A landscape with many valleys, sampled at points; each row gives a point and its height.
A ball rolls from a point to the lowest of its 3 nearest points, and stops where none of them is lower. Distance is the straight distance between rows; heights are no part of it.
Lota: [112  96  62 133 139 129 120 118 140  58 144]  height 348
tev: [142 132 116 105 138 124 156 100 136 119 138]  height 90
sido: [138 120 103 115 137 124 145  95 137  99 138]  height 221
gidi: [113 114 178 127 104 132  87 158 159 184 102]  height 343
fasi: [140 108  63 126 118 103 145  92 129  42 124]  height 212
kolub: [ 99  95  85 141 120 143  90 144 149  63 148]  height 380
Sekir: [118 114 168 131 105 149  94 157 154 158 121]  height 331
gazap: [127 126 125 121 140 147 139 124 142 125 149]  height 340
gavu: [143 175 151 121 163 108 166 129  95 195 129]  height 118
Gar: [145 167 154 132 170 110 159 128  84 215 128]  height 176
vut: [133 160 171 145 167 128 147 155  91 222 129]  height 112
zer: [102  79 128 138 102 128  43 152 164 115 112]  height 366
piv: [153 183 144 120 142  85 178 111  73 175 126]  height 436
mizak: [166 194 136 135 112 113 210  97  59 111 112]  height 144
kazub: [132 158 155 125 158 132 149 142 116 181 132]  height 225
Tumiv: [108  92 120 137 122 149  94 138 144  96 147]  height 417
Sar: [156 125  82 125 103 103 160  78 115  46 122]  height 117
Nes: [117 101 168 129 100 136  76 151 165 166 107]  height 468
lag: [123 114 134 126 138 150 126 129 146 120 147]  height 87
lera: [104  85 126 140 100 138  55 153 156 112 123]  height 364
Dep: [140 104  49 129 114  97 144  93 123   9 111]  height 178
lun: [122 150 178 138 145 141 135 162 113 200 123]  height 167
Vuvus: [ 99  72 128 135 102 128  39 148 173 135 103]  height 370
gos: [165 201 155 148 126 103 212  97  32 141 121]  height 113
luvak: [118 137 183 137 124 142 117 171 134 194 117]  height 245
Kupi: [ 88  72 112 135 105 129  31 152 175 121  97]  height 373
pusez: [124 134 143 121 144 147 138 136 140 148 141]  height 300
Nuze: [119 140 197 159 120 125 112 179 114 237 102]  height 148
giguv: [157 138 101 114 118 111 161  82 122  81 124]  height 96
Durad: [132 114  88 120 136 127 138  95 136  82 141]  height 263
suda: [131 105  63 123 132 112 138  93 134  54 134]  height 290
mos: [117 110 160 130 107 149  87 151 149 138 130]  height 344
gen: [161 198 144 133 119 102 204  99  53 128 117]  height 127
filef: [ 96  83 107 137  99 131  38 162 165  98 109]  height 371
led: [121 122 144 122 133 158 120 136 147 135 149]  height 241
ronev: [124 102  79 125 135 125 130 103 139  71 145]  height 304
mam: [124 104  96 127 140 139 124 111 143  89 152]  height 359
vifat: [116  95 139 136 105 145  70 149 153 118 134]  height 360
mimum: [101  86 108 140 104 143  61 159 157  89 133]  height 369
Zeka: [158 194 141 126 123  94 190 105  65 148 120]  height 161
nasu: [133 154 141 116 157 123 158 127 119 169 128]  height 222
zized: [108  87 136 136  96 134  53 153 163 127 112]  height 367
nosu: [117  97 162 132 100 140  72 150 159 145 116]  height 431
tosur: [164 159 115 118 100 112 192  84  99  72 117]  height 761
ribos: [136 161 157 127 169 124 153 141  99 203 129]  height 100
Zulel: [119 144 190 151 128 134 119 173 118 218 107]  height 226
Nifoz: [135 126 116 110 142 135 143 107 140 117 143]  height 149
bufa: [138 137 128 109 148 136 152 107 136 135 141]  height 114
kom: [ 93  94  91 142 111 143  68 163 152  73 136]  height 372
los: [148 183 136 117 149  91 174 113  87 175 126]  height 576
Vipel: [157 179 126 115 110 107 197  92  89 104 117]  height 570
Gimun: [122 135 154 123 141 149 132 142 139 154 137]  height 321
fazan: [142 170 136 108 156 107 165 118 106 165 126]  height 279
kor: [105  94 105 139 119 146  87 146 146  83 148]  height 397
lamok: [129 156 166 137 162 134 144 153 108 201 127]  height 95
tatet: [115 128 184 133 108 139 102 169 148 197 103]  height 296
feb: [136 149 131 111 150 130 157 120 127 153 137]  height 196
suse: [147 139 111 106 132 116 160  93 130 109 130]  height 91
Nomiv: [122 104  64 126 136 123 127 105 144  57 140]  height 335
nizad: [123 149 165 130 152 145 138 156 120 182 127]  height 220
puv: [119 145 176 137 139 149 133 167 124 187 124]  height 216
Fipim: [117 109 143 129 125 153 112 139 145 121 149]  height 275
mozi: [112 100  88 134 140 143 112 125 140  81 153]  height 394
Febuz: [147 152 116 105 128 112 169  94 121 121 129]  height 92
sobat: [153 145 107 109 119 106 169  86 122  96 123]  height 93
gobe: [136 169 145 119 162 117 161 130 108 178 131]  height 179
vid: [120 126 173 130 117 150 112 161 145 166 124]  height 326
Goz: [123 129 164 129 127 154 121 150 141 159 135]  height 325
Vol: [125 106 117 126 134 146 120 122 147 109 151]  height 368
kobir: [127 104  49 127 130 111 136  98 130  36 123]  height 294
bila: [100  92  81 139 124 148 101 136 143  66 150]  height 391
navu: [162 120  80 133 100 110 163  83 105  26 119]  height 134
Gofup: [123 146 192 160 140 131 130 170  99 229 115]  height 187
vafog: [121  97  73 128 136 133 123 111 140  67 146]  height 323
Zan: [136 105  73 118 130 116 137  90 131  66 136]  height 317
Rov: [105  83 150 132 101 133  52 146 169 156 100]  height 388
gipi: [153 181 131 109 127  98 181 101  96 137 120]  height 246

Where does a ball stop that starts at each point below?
mam -> tev
bila -> lamok
fazan -> lamok
Vuvus -> lamok
Sar -> tev
Gar -> lamok

Two balls start at each pair of points below. Name the first point that both come to, or write none.
vid / nasu -> lamok
mozi / Zan -> Durad
Lota / mimum -> none
zized / nosu -> Sekir
pusez / Tumiv -> lag
kor / filef -> lera
Zeka / los -> none
Dep / Nomiv -> tev
